A landscape with many peaks, sampled at points; each row gives a point and its height.
A climber steps from a point to the highest of its 2 nearest points, and stops where none of them is higher. Distance is the straight distance between rows; heights are no part of it.
(1658): [ -7  -2 -17 -14  21  -4  -2 -26  42  24 -11  10  -9 -44   5   2  29   6
  59 -14 -12 -38  61  31  42  12]  h=24.2
(1570): [  3   2 -32  -2  -2 -33 -21  11  45  33  52  13 -19 -17  39   2 -14  41
  24 -17 -21 -14   7 -13  32  -9]  h=26.3
(7): [ -3  -3  -7  13  -7  -6  11 -16  29  42  -6 -25  11 -13  -6 -29  15 -22
  27 -27 -10 -55  36  31  28 -17]  h=25.1
(344): [ 18  -2   7 -46  31   5 -37  -1  52  22  33  37 -32  15  41   2 -40  42
  45  10  -2  41   4 -24  -8 -15]  h=25.6
(1297): [-13   3  50  -8  27  48   3 -28 -16 -19 -12  17  21  13  -3  24   3   7
  -4  14  24  43  17 -10 -17 -16]  h=23.7
(391): [ 24  22  39 -27  12  38 -38   7   8 -43  19  48  50  33 -15  32 -41  -1
  35  48 -19  16  36 -28 -36 -23]  h=40.0
(694): [ -4  18  43 -42  31  41 -31 -24  48 -33  -6  22  19  39 -13  24 -54   0
  74  54 -16  14  49   8 -34 -43]  h=36.2
(172): [ 12   7 -15  26 -32   0  49 -43  26  34  15 -25  13 -43  35 -36   7  19
  -1 -28  25 -31  33  25  48 -11]  h=25.2
(356): [  6 -24  27  15 -26  15  32 -29 -40 -30  -5  19  26   6 -18   2  10 -22
 -23  -6  29  20 -15 -17   0 -10]  h=23.0
(1747): [ 56   2  -1  66 -94 -33  32   2 -26 -33  32   5  47  -4   6   1 -32 -14
  -8   2  20 -44 -19   9   2  -9]  h=35.1
(678): [-36   2  55 -46  51  34 -45  44 -30 -39 -27  36 -13  27 -55  30  11 -21
  -9  15  -1  32  -5 -23 -37 -11]  h=41.7
(859): [ 21   0 -12  20 -12 -16 -43  -4  55  -8  40  21  29  13  17  29 -33  35
  37  27 -41 -50  46  -9   1 -25]  h=8.9
(1073): [-17 -15 -50   2 -28 -40  19   4  -4  19  39  23 -39 -47  21  -3  25  23
  -3 -36 -11  -3 -21 -11  63   0]  h=42.6
(737): [ -8  14 -83   7  -3 -40  15  25  -3  43 -13 -33 -46 -45  11 -29  38  -6
 -20 -34 -20 -20 -20  24  32  40]  h=27.6
(203): [-10 -25 -28 -16 -36 -43 -20  18   6  -4  51  42  -6  -8   2  16 -14   5
  41 -24 -21 -12 -22 -27  50 -24]  h=3.1
(843): [ 32   5 -13  15 -56  -3  29  13 -58 -11  25  13  40  31  -5 -14 -20 -45
 -22  -2  -3  23 -46 -22 -13  -2]  h=15.8
(710): [-15 -12   8 -41 -18  -3  -1 -40  71  -3  36  31   7   5  26   9 -49  30
 106  21 -16   2  39  11  25 -47]  h=11.3
(1554): [ 11  14 -22  48  -2 -24 -10   6 -11 -28 -10 -26  22 -17 -23  26  13   1
 -32   6  -9 -42  -5   3   3  21]  h=24.5
(292): [  8  25  -4   1  48  17 -13  -1  40  55 -12 -22 -22 -17  37 -19  18  29
   9  -6  -2  -7  41  17  -8  21]  h=31.0
(1158): [ -8  -9 -42  32 -23 -39  22  -5 -43 -34 -22 -12  -5 -26 -35   4  28 -18
 -46 -13   2 -12 -49   2  24  23]  h=42.2
(1479): [  9   3 -34  45 -18 -38  -3  -7   4 -11  12  -4   8 -33   1  15  19   8
  -2 -11 -12 -55  11  -3  34   8]  h=22.2
(1670): [  7   8 -48 -10 -19 -27  -3  29 -23  17  41  29 -25  23  28  -2 -15   2
 -20 -12 -16  44 -57 -33  -1   4]  h=34.0
(846): [-12   2  18 -29  61  21  -3  -3  13  58 -36   2 -62 -18  30 -25  42   6
  15 -24  18  25  19  19  -8  30]  h=31.1
(472): [  3   5 -42 -26   6 -44 -34  55  51  65  31   2 -69 -10  36 -39  -1  24
  39 -38 -38 -32 -19  16  15  12]  h=24.0
(1740): [ 20   2   5  32 -38 -10  16 -13 -12 -14  20  15  37   7 -10   4 -12 -16
  10 -14   9 -23  -7 -10  12 -21]  h=35.8
(787): [ 60  16   6  73 -61 -12  12   7 -23 -37  16 -10  59  10  -4  15 -26 -11
 -26  22   8 -48  -4   6 -20  -1]  h=30.1
(392): [-21   6  40  12  33  34   8   1 -26   8 -52 -73  17 -19 -13  -5  31 -11
 -51   2  29  -9  26  28 -18  20]  h=22.1
(878): [ -5  14  64 -22  24  62  -6  13 -30 -11  -6   8  32  38  -5  16  -6  -7
 -16  21  22  56  13 -15 -42 -13]  h=26.8
(757): [ 11 -16  25  15 -25  23  36 -44 -18 -16  19  42  27   6   6  13   0   9
  -1   2  27  33   1 -18  12 -17]  h=19.0
(278): [  4  34 -53  13  12 -23 -19  55   0  38   1 -30 -43  42  17 -20 -11  -7
 -24 -11 -27   9 -59   2 -31  24]  h=18.6
(1588): [-11 -21 -21  -5  -6  -7  34 -16  -4  35   5   9 -35 -20  16 -26  26   0
 -21 -40  14  23 -18 -12  33   0]  h=39.6
(1278): [-10   4 -52  16 -13 -30  24   1 -23  11 -29 -61 -23 -18 -16 -31  17 -18
 -55 -15  -2  -5 -49  17   0  37]  h=27.2
(860): [-19 -20 -23 -16   9  -7  32  -4 -11  55 -23 -13 -54 -26  10 -51  49 -22
 -18 -46  14  16 -13  13  19  22]  h=43.1
(1481): [ -8  17  -3   3  59  10  -7  17  -2  24 -32 -37 -25 -30   9   3  50  19
 -36  -2  12   2  13   7  -7  51]  h=32.7
(1318): [-17  11  41 -21  58  38 -22 -22  21  -5 -17  15  -7   8  -3  24   2  17
  27  15   9  26  34  -2 -12 -12]  h=21.0
(383): [ 22  21 -48  57 -37 -24   0  17  -1  14  13 -50  25  19   3 -16 -18 -11
 -45   2 -22 -37 -25  10 -16   4]  h=42.8
(1196): [ -3  -3 -17 -35  30 -10 -20   0  56  45   9  14 -42 -36  32 -15  12  27
  64 -19 -17 -23  41  18  35   5]  h=25.8
(743): [-14  11  17 -50  55  27  -1 -27  45  48 -19  16 -57 -17  37 -21  14  20
  56  -7   6  28  34  25   6   3]  h=29.9
(310): [ 47  15  12  53 -50  -6   9 -13   9 -26  35  27  59  11  24  23 -33  16
  15  21   7 -35  26  -4  -1 -21]  h=13.9
(995): [  7  25 -65  18 -53 -14  37  20 -57 -21 -27 -49  13  26  -6 -13 -35 -16
 -75  24  -6  48 -85   9 -24  34]  h=41.1
(632): [  0 -10 -33  18 -74 -44   2  20  -1  -3  72  31  10 -15  22  12 -25  15
  20 -18 -17 -20 -22 -20  50 -27]  h=3.4
(1640): [ -4  -2  63 -16 -18  48  23  43 -94 -57 -14  -5  52  33 -32  16   4 -26
 -70  30  27  52 -13 -13 -46  16]  h=8.1
(1693): [  5  25   4  25  16  11  -5  29 -22  -3 -11 -53  22  18  -7   5   4  -1
 -60  10   4   2 -16  -2 -36  17]  h=62.2
(1032): [  0   9 -27   4  34 -21 -25  15  13  20 -12 -11 -28 -14  -8  -2  27  -9
   4 -16 -19 -28   0   0  11  19]  h=21.1
(142): [-37  11  46 -24  48  32 -22  55 -42 -28 -32 -10  -7  38 -37  23  23 -19
 -42   5   4  37 -14 -12 -41   5]  h=48.3
(656): [-12  15 -31   4  24 -15  10  22 -13  38 -47 -68 -27 -14 -11 -40  35 -32
 -36 -21  -3 -16 -24  28 -11  38]  h=26.0
(597): [ 15  19  13  26  34  23 -49  26  36  11   6 -20  29  35   3  23  -9  27
  -8  38 -28 -33  44   7 -45  -4]  h=25.3
(1537): [ -4  -1 -52   9 -39 -34  13  14 -13  17  50  17 -20 -10  27  -2  -8  14
 -18 -27  -9  17 -44 -26  37  -7]  h=37.9
(368): [ -6 -30   0 -14 -33  -7  22 -41  11 -19  50  63   2 -16  26  19  -9  37
  32  -9  12  30   5 -20  52 -26]  h=14.2
(1544): [ -9   3  12  14  19   3   1  -8  -1  24 -36 -43  11  -7 -26 -21  33 -38
   5 -16   3 -42  26  26   3   1]  h=23.2
(275): [-22 -46   8  -9 -30  25  49 -11 -70 -15 -35 -31   2   7 -21 -24  20 -27
 -88   4  35  45 -53  -4 -33  19]  h=29.7
(1743): [ 11  18  12  16 -30   3  14  47 -81 -82 -17 -15  52  17 -49  37   0 -23
 -65  34  11  13 -35   0 -33  25]  h=41.8
(181): [ 28   8 -11 -25  18 -13 -55  38  17  10  40  32  -5  40  13   8 -40   4
  22   8 -30  11 -18 -36 -30  -4]  h=32.8
(977): [  0   4  27 -44  64  18 -31  -5  48  34  -5  22 -51   8  35 -11  -6  34
  44  -4   6  33  11   1 -14   2]  h=28.5
(397): [ -3   0   8  13 -49  -3  44 -46  45  10  40  14  23 -12  34   2 -25  30
  60  -5   7 -18  35  19  49 -40]  h=16.2
(1150): [ -9 -20  17 -50  25  13  -6 -35  39   6  22  53 -33   2  26  14 -20  34
  52   5   8  55  12 -18  13 -21]  h=21.9
(58): [-11 -45 -24  -4 -38   3  50 -17 -57 -10  -9   7 -11   9  -2 -25  20 -11
 -81  -4  21  54 -60 -20 -16  15]  h=36.0
(48): [ 32  -6   9 -47  28 -14 -79  38  43  -5  16  35 -17  34  -2  -1 -46   6
  48  25 -29  -4   1 -29 -31 -14]  h=36.1
(1701): [ 21  -8 -11  35 -46  -6  40  -8 -50 -40 -16 -57  26 -22 -14  -7 -17   0
 -88  18  35   7 -59   7 -28  37]  h=59.9
(866): [ 46  11   6  75 -60 -34  16 -25   7 -37  25  18  40 -21  17  31 -19  23
   7   9  19 -57  24   5  17 -11]  h=16.7
(555): [ 29   8  34 -18 -18  19 -24 -15  24 -38  29  50  51  38  -8  20 -58  -6
  68  43 -23  -6  38 -14 -20 -33]  h=46.4
(125): [  2  -2  17  -6 -29   9  25 -54  42 -12  41  39  22   5  31  17 -37  32
  74   9   7  15  26   2  29 -39]  h=13.6
(197): [  1  19 -76  26 -16 -29  27   5  -4  30   5 -47 -34 -37  21 -34  13  11
 -49 -24  -7  -8 -32  12  24  31]  h=29.2
(1035): [ -6 -26  46   2 -19  41  37   3 -84 -63 -18   9  37  11 -26  22  16  -1
 -76  31  45  52 -13  -9 -34   8]  h=12.9
(747): [-47  -4  52 -26  68  37 -12  16 -25   0 -56  -6 -34  -8 -17  16  54  -4
 -23  -2  20  31  19  11 -15  15]  h=37.5
(668): [  3   7  50  12  -9  40  31 -48 -13 -31  -1  29  40  14   4  22 -11   1
  12  21  33  33  26  -2  -7 -24]  h=20.5
(986): [-13  14  28  12  34  15 -17 -16   3 -45 -30  14  24 -18 -41  47  29   6
  12  20   5 -32  46   4   6   3]  h=27.3
(524): [ -1   6  -2  11  29   9  17 -23  11  39 -14 -14 -13 -28  23 -12  27  11
  -9 -17  14   6  24   7  20  14]  h=29.6
(357): [ 32  16  15  37 -11   8 -19 -13  30 -10  26  14  49  27   8  25 -28  18
  23  34 -23 -41  43  -3 -16 -21]  h=11.1
(1667): [-17  -4  26 -29  51  10 -45  17   4   3 -21  22 -38  21 -23   6  16 -15
  18 -10  -3  15 -14 -20 -17   5]  h=44.2
(324): [ 12  -5  32 -60  43  12 -67  20  31 -18  -5  47 -21  31 -28   4 -35  -9
  56  23 -17  16   6 -27 -30 -26]  h=39.3
(533): [-10   9  58  35  14  26  16 -37 -12 -64 -38   1  32 -28 -37  45  21  11
  -1  26  38 -20  44  25   7  -4]  h=25.7
(1123): [ -1   6 -49   6 -44  -9  31  19 -71 -28  -1   8   5  26  -6   3 -12 -19
 -63  13  -5  55 -79 -18 -16  26]  h=34.3
(1167): [ 45  28   9  20  -6  23 -21  27 -15  -6  40  12  54  41  26  18 -33   5
 -11  30 -21   9   8 -24 -38  -3]  h=31.3
(481): [-38  -5  58 -43  73  37 -39  15  -5  -4 -45  25 -49   7 -18   7  27  -5
   7   0  10  33   8  -4 -25  -1]  h=40.5
(94): [-19 -29 -15 -37 -34 -34  -7   8  45  25  60  31 -15 -29  24   5 -15  41
  69 -18 -15 -17   7 -11  74 -38]  h=8.0
(1721): [-29 -10 -19 -11  15  -6  14  18 -30  16 -34 -19 -51  15  -7 -20  32 -20
 -53 -18   9  40 -57  -9 -20  36]  h=45.7
(145): [-28  25  26 -16  52  43 -13 -37  55  15 -27 -21  -2   5   5  12  -3   5
  74  32 -14 -14  78  55 -18 -18]  h=20.6
(16): [ -6   5   0 -22  30  -6  -7  32  22  57  -9   8 -75  11  35 -39  21   1
   5 -41   5  20 -35  -1 -13  24]  h=19.6
(507): [-40 -19  50 -21  24  36   5 -19 -31   7 -47   6 -13  19 -27 -16  26 -39
  -1 -14  20  27   2   3 -13 -19]  h=54.4
(1523): [-16 -12 -64  12 -20 -47  18  -7 -25   1   2   2 -29 -41  -7  -2  36  -2
 -24 -28  -5 -10 -32  -3  47  23]  h=48.0
(599): [ -5   3 -45  -8  -8 -11   7  34 -55 -17   3  29 -28  33  -6   9   3 -15
 -49  12 -16  65 -75 -32 -19  31]  h=29.5
(1695): [ -8  11   0  18 -22   1  45 -72  52  -1  18   9  14 -28  33  16 -12  36
  71   9   7 -21  60  43  43 -20]  h=18.2
(680): [ -1  -3 -27  -3   1 -23 -13  18  45  57  11 -17 -18  -4   5 -28  13 -13
  36 -32 -28 -53  20  19  25  -7]  h=27.7
(773): [ -7  -7  24 -39  26  -5 -46  -2  28 -17   1  38  -6  21 -37   6 -22 -21
  61   6 -20 -12  20 -22  -2 -32]  h=43.3
(61): [-32  -4  63   1  23  43  10 -11 -42 -26 -43 -36  25  -7 -26  12  26  -4
 -46   9  42  18  22  21 -12   0]  h=20.7
(1040): [ 32 -14   7  50 -63 -24  39 -31 -17 -26  11   1  26 -23  -6  -5  -9  -7
 -13 -17  35 -30 -12   3  27  -7]  h=43.0
(349): [  4  11  18  -3  43  28 -44  -6  62  10  -1  -4   8  30  12  17 -18  26
  39  35 -29 -25  57  13 -29 -14]  h=22.9
(1345): [-15  -8  -9 -53  39 -10 -32 -17  73  14 -15  18 -32 -32   3  -3  -2  10
 110   8 -28 -34  70  37  25  -2]  h=2.8
(482): [  4  17 -23   9  20 -16 -21  30  -3  20   0 -20 -16  27  -2  -2   3 -14
 -20 -10 -17  -4 -32 -11 -16  12]  h=19.8
(59): [ 10  -7 -20 -31   8 -20 -37  39 -17 -22  18  47 -21  33 -25  13 -16 -26
  21  -2 -32  25 -47 -43 -14  -3]  h=6.0
(701): [-22 -15  41 -10   4  25   9 -31 -18 -12 -21  24  11  17 -32  -3   5 -40
  26 -10  11   7  10  -4   4 -32]  h=47.9
(293): [ 36  30 -56  52 -60 -25  23  18 -35 -13   7 -54  34  11   6 -12 -39 -11
 -65  16  -6  -9 -49  11 -25  15]  h=49.1
(1456): [ -9 -13   2   1 -23  10  34   7 -58  -2 -31 -49  12  23 -24 -30  -1 -44
 -67  -5  22  28 -58  -4 -31  14]  h=26.5
(1131): [-19 -28 -15  -6   2   2  38 -19 -27  25 -38 -36 -22 -38 -10 -41  49 -29
 -39 -33  22   6 -14  11  14  24]  h=45.6
(1619): [ -4  17 -26  -5  13 -10   7  34   5  58  -6 -27 -62  22  36 -44   7  -2
 -30 -31   0  30 -53  -7 -21  28]  h=18.8
(1180): [ 26   5   5  36 -40   2  27  13 -64 -50  -7 -27  43   5 -26  10  -8 -16
 -65  18  24   8 -46  -3 -28  23]  h=51.4
(1738): [  5   6 -52  15  -2 -18  16   8   1  35 -20 -46  -8 -57   0 -35  39 -15
 -20 -31  -6 -41  14  28  30  39]  h=26.2
(1148): [-25  22  74 -27  46  66 -20  11  -3   3 -24  -6  12  45  -9  17 -11  -4
  11  24   9  36  36   6 -50 -30]  h=29.8
(700): [-35 -19  22  -6  37  11  -5  -2 -38 -34 -43  13 -16 -20 -53  25  58 -18
 -29  -4  14   6  -4  -5   6  14]  h=33.5
(1533): [ 14  14 -41  -4  -6 -26 -24  27  22  35  66  20 -33   0  58   1 -25  42
  -1 -18 -17  20 -28 -32  16   0]  h=23.9
(543): [ 31  19 -22  -9 -14  -5 -17  36 -17  16  46  20  11  45  24  -4 -36 -15
  -1  -1 -30  27 -32 -35 -22  -2]  h=30.4
(403): [  0   1 -23  12 -41 -15  32  -8  23  49  40 -11  -5 -23  35 -29  -2  19
   1 -34   2 -15   8   2  49 -22]  h=28.3
(1302): [ 36 -15   9  55 -59 -16  48 -34 -14 -15  -9 -44  30 -45  -7 -29  -6  -9
 -42 -11  40 -43 -17  23  11   8]  h=50.7
(1228): [  6  -4 -40  13 -59  -4  45   3 -74 -44 -26 -47  19   0 -19 -13 -24  -9
 -95  28  19  40 -88   6 -31  45]  h=49.2
(112): [-20  27  66 -29  38  65 -18 -26  21 -23 -12  13  27  40  -9  27 -34   3
  44  39   3  35  46  14 -37 -37]  h=32.9
(1530): [ 11   6  55  39 -11  16  12 -10 -34 -82 -24  21  43 -10 -50  46  15   1
 -14  25  34 -22  16   6  -1 -10]  h=29.0
(1081): [  9   1 -42  19 -15 -36 -26  34  33  43  28 -18 -10  26   3 -25 -10 -15
  13 -21 -48 -52  -7   7   1 -17]  h=31.7
(449): [-23 -17  -4  12   6 -11  18  -6 -46 -34 -40 -17  -1 -20 -43  13  42 -24
 -51  -6  14  -6 -30   2   5  24]  h=37.7
(729): [ -2   0  33  -4 -16  26  17  16 -51   4 -20 -35  32  42 -17 -27  -4 -55
 -44  -5  17  30 -29  -8 -41  -4]  h=24.3
(269): [  4 -13  22   0 -17   0   2 -25   6  -8  12  32  29  20 -17   3 -16 -22
  41 -16   0 -16   9  -8  14 -33]  h=40.1
(865): [-15 -27   0 -19   6   7  12 -36  10   7  15  47 -23  -9  18  10  11  25
  12  -8  11  42  -4 -23  29 -11]  h=18.3
(272): [  2 -13 -11  13 -19 -25 -26 -14  75   8  30  17  11   2  15  13 -30  29
  65  14 -39 -70  62  14  21 -32]  h=6.7
(1645): [ -6 -20 -21 -55  14 -28 -36   4  89  29  17  14 -35 -35  27  -8 -22  41
 104  14 -38 -39  63  30  34 -15]  h=3.5
(411): [ -1 -49   1  10 -48  -5  50 -33 -47 -23   0  25   5  -3 -15 -18  21 -15
 -42 -18  28  27 -39 -19  11  -3]  h=28.2
(927): [ 27  22 -12  63 -27 -16  -9  21 -29 -42   2 -24  52  10 -23  27  -6  -9
 -37  19  -6 -41 -13  -1 -22  11]  h=26.7
(1027): [-22 -35  56   3  -6  37  33  -4 -65 -46 -39 -32  23  -8 -33   5  24  -6
 -79  15  51  32 -13   6 -28  13]  h=17.6
(796): [ -7 -14  -2   7  11  -9  -7 -14 -15 -43  -2  43   0 -11 -32  38  25  -6
   0  -5   0  -1  -6 -26  20   2]  h=26.4
(1538): [ 24  -1  -1  26 -51  -4  26   4 -40  -5   1 -26  43  25 -18 -25 -17 -47
 -34  -8  12  -6 -38   1 -15  -4]  h=18.4
(138): [  8  12 -48  18 -39 -24  38  -1   6  43  35 -37 -15 -34  35 -42   3  19
 -38 -39   4  -8 -19  -2  33   0]  h=31.4
(922): [ 33  26  26  -8  13  26 -44  37  -8 -23  24  25  48  47  -9  29 -28  -5
   5  42 -27   5  13 -31 -42  -7]  h=35.2
(1626): [-12  21 -87  18 -43 -36  30  13 -38  -3 -20 -33 -23  14   4 -14 -23  -4
 -65   5  -9  45 -85   9  -1  31]  h=36.3
(1233): [-13 -28  -5 -55 -22 -24 -21   0  72  20  52  33 -15 -12  30   0 -46  41
  91   0 -18  -4  22  -2  49 -44]  h=9.6
(1442): [  5  -5   8  32 -17  -8  11  -8 -11   7 -18 -40  31  13 -23 -23   6 -38
 -20 -14   4 -39  -5  13  -6  -9]  h=21.3
(1709): [  6   6  26 -29  -5  37   1  42 -81 -38   2  41  30  47 -22  13   0 -37
 -34  24 -15  57 -23 -36 -43  11]  h=10.2
(189): [ 11 -16 -20 -28  10 -33 -54  18  54  12  41  29 -21 -10  26  10 -35  36
  52   2 -27 -16  13 -25  22 -16]  h=29.4
(1333): [ -1   7 -14  -6  18   2   2 -19  36  37  22  11 -15 -19  34  -6   3  26
  29 -21   1   0  23  -3  30  -6]  h=27.8
(1288): [-15 -40  18   7 -15   9  42 -45 -39  -5 -38 -28   9 -30 -25 -30  30 -28
 -44 -18  42   1 -13  11   6   4]  h=50.5
(495): [ 17  -5  10 -50  37  -7 -63 -13  74 -26  12  30  -5   8   9  17 -62  43
  75  49 -19   6  44 -11 -14 -28]  h=36.5
(31): [  9  10   7  31  -5  17  39 -51  18  25 -22 -46  28 -38  16 -22  12   6
  -7  -5  30 -29  47  40  17   0]  h=23.4
(909): [-11  -8  29  -3  19  20  -9  -8 -33 -66 -11  53  11  -6 -40  55  21   1
 -15  23   7  20   2 -33  -2  -3]  h=22.0
(1490): [ 24   5  13  -1 -33  20  28  25 -81 -41   4  16  45  34 -20   4  -6 -41
 -39  20   1  41 -36 -22 -32  10]  h=12.8
(1434): [ 14  -1 -15  49 -46 -43  -3 -15  15 -25  28  20  28 -22   7  30  -6  17
  25  -4  -7 -65  22  -3  39 -16]  h=19.5
(487): [  2 -10  13 -30  10  15 -17  24 -38 -23   5  51  -3  36 -23  16   2 -27
  -9   7 -15  47 -32 -44 -26   1]  h=7.7
(134): [ 15   0  17 -32   8  13 -38 -26  57 -26  23  41  22  28   7  20 -63  14
  78  44 -26   2  42 -11 -14 -40]  h=40.6
(313): [  0 -21   8 -74  39 -13 -37   1  74  29  11  32 -65 -12  28 -21 -24  35
  87  -7  -9  11  17  10  19 -11]  h=24.1
(1409): [-29   0  -4 -10  54  11   5  25 -29  19 -55 -39 -49 -27  -3 -13  64  -2
 -56 -13  18  26 -10  13 -15  57]  h=33.9
(1244): [  1 -23 -18 -42  -1 -35 -36  30  18   4  37  39 -31  20 -10  -1 -19 -16
  45 -22 -26   3 -31 -31  17 -13]  h=4.6
(1028): [ 10  -8 -17  25 -18  -6  41 -25  -6  24 -21 -60  10 -55   1 -47  22 -12
 -42 -26  20 -34   3  24  12  25]  h=24.4
(1137): [ 13 -13 -18 -36  28 -26 -62  -6  82   2  27  24 -21  -4  27  13 -50  50
  68  34 -31 -18  45   1   8 -18]  h=33.0
(98): [  5  10  20  40 -17   5  34 -63  29 -22  -6   8  24 -24  10  18  -1  22
  45  11  25 -32  50  30  24 -16]  h=20.1
(1117): [-13  18   9  -5  26  16 -12  43 -39 -14 -14 -22   5  37 -18  18   6 -18
 -49  11   5  37 -31 -19 -38  21]  h=55.1
(53): [ 18  32 -32  34 -20  -2   9  36 -37  -3  -2 -69  30  23   1  -7 -21  -8
 -73  20  -4  12 -45   7 -45  26]  h=55.8
(1103): [-55  -5  37 -24  65  21  -4  38 -38  -2 -66 -28 -50 -10 -21   4  64  -5
 -54  -8  23  27  -3  15 -28  46]  h=35.4
(1611): [  4 -12 -30  14 -40 -10  53 -22 -17  26  17 -21  -9 -31  21 -39   6  11
 -55 -33  26  18 -34 -12  27   4]  h=34.8
(1449): [ -9 -10 -30   7  -9 -10  29   1 -35  10  -6 -12 -22   2   5 -21  18 -10
 -60 -16  11  42 -56 -18  -4  20]  h=42.1
(4): [ 21   8 -38  32 -38 -20 -22  31   9  28  30 -25  25  43   1 -11 -21 -25
  -6  -2 -42 -42 -11   5 -20 -14]  h=36.9
(559): [ -5  -2   6  19   8  12  28 -14 -19  23 -42 -84  15 -36  -4 -36  24 -14
 -58  -7  28 -23   6  31 -14  26]  h=23.1
(1169): [ -5   1  13 -13  20  -3 -37  18   6   1  -4  12  -2  34 -34   0   0 -37
  22  -9 -21 -14  -6 -16 -11 -15]  h=49.0
(283): [-11 -16  -9 -33  28 -18 -12  20  21  42   6  22 -55  -2  15 -20  14   1
  30 -42  -8   5 -19  -4  20   1]  h=20.9
(489): [ -6  -1  -3  16   5 -10   0 -35  34  -8   0  19  10 -27   5  22   9  15
  47  -4  -5 -43  50  10  39  -8]  h=22.3
(1391): [-32  28  35  -2  50  47  10 -43  30  -8 -43 -26  10 -18  -3  23  19   8
  47  35   0 -11  84  54  -7  -6]  h=21.4
(1717): [ 26  23  -6  25  13   4 -30  19  24  24  31  -8  28  34  29   7 -19  16
  -7  15 -22 -11  13 -14 -30  -7]  h=27.9
(281): [ 15 -33  24  26 -52   3  63 -50 -26  -4 -19 -38  18 -39 -12 -39   0 -14
 -48 -18  50 -11 -28  11   6   8]  h=57.3
(1542): [ -7 -13 -16  10 -61 -43  13   2  28   7  63  25  11 -30  25  15 -16  34
  51 -20  -8 -47  17  -5  69 -36]  h=5.7
(1068): [ -6  22   9 -13  66  29  -5   5  19  50 -42 -22 -32 -36  30 -10  47  10
  -3  -8   9   4  52  32 -11  42]  h=31.8
(1132): [ -6 -16 -25 -23 -18 -34 -29   7  82  35  40   9 -13 -22  27  -2 -23  40
  75   4 -44 -62  59  18  42 -26]  h=4.7
(959): [ 12  12  40  32 -16  15   8  19 -55 -75 -11   9  55   9 -47  42   5 -19
 -38  24  17  -3  -4  -8 -19   1]  h=33.6
(1522): [-22  16   5 -23  32  19   6 -55  67  22  -8  -3 -13  -4  25   4  -7  18
  84  13 -10  -7  62  40  12 -14]  h=19.7
(738): [ -2   3 -36 -18  34 -32 -33  37  27  42  -3  10 -65 -18  11 -12  24   5
  29 -31 -24 -21  -9   9  11  26]  h=22.5
(591): [ -4  15  16   2  55  13 -37  -4  34   4 -13   1   0   2  -3  24   5  22
  25  17 -12 -16  39   1  -9  -2]  h=21.2
(1603): [-24 -13  17 -12  26  11   0   9 -26  24 -32  -9 -31  22 -16 -20  24 -37
 -19 -22   7  25 -31  -9 -14   5]  h=49.4
(1094): [-12  13  27  23  22  32  22 -49  16   9 -42 -32  26 -23  -3  -4  22  -7
  20  10  19 -34  65  53   5  -6]  h=22.4
(951): [-22   4   6  -4  49  -4 -32   8  -9 -34 -29  18  -9 -20 -46  37  43 -12
  -5   1 -11 -24  13 -11   8  13]  h=30.2
(630): [ 14 -16 -10 -48  25 -35 -49  41  70  47  33  19 -65  -6  33 -32 -23  33
  65 -19 -21 -14  -6   3   9  -8]  h=26.1

Call two points neighbours if one is among the 2 nearest of the other. Go from one point of each pair to the other, from neighbour to neighbour, staying as high as possible. Name the lowest point that can't be avoided.
(1693), (281): (757)
(1169), (1693): (481)
(555), (1701): (1570)
(1693), (1701): (599)
(1523), (1693): (543)
(281), (507): (1740)
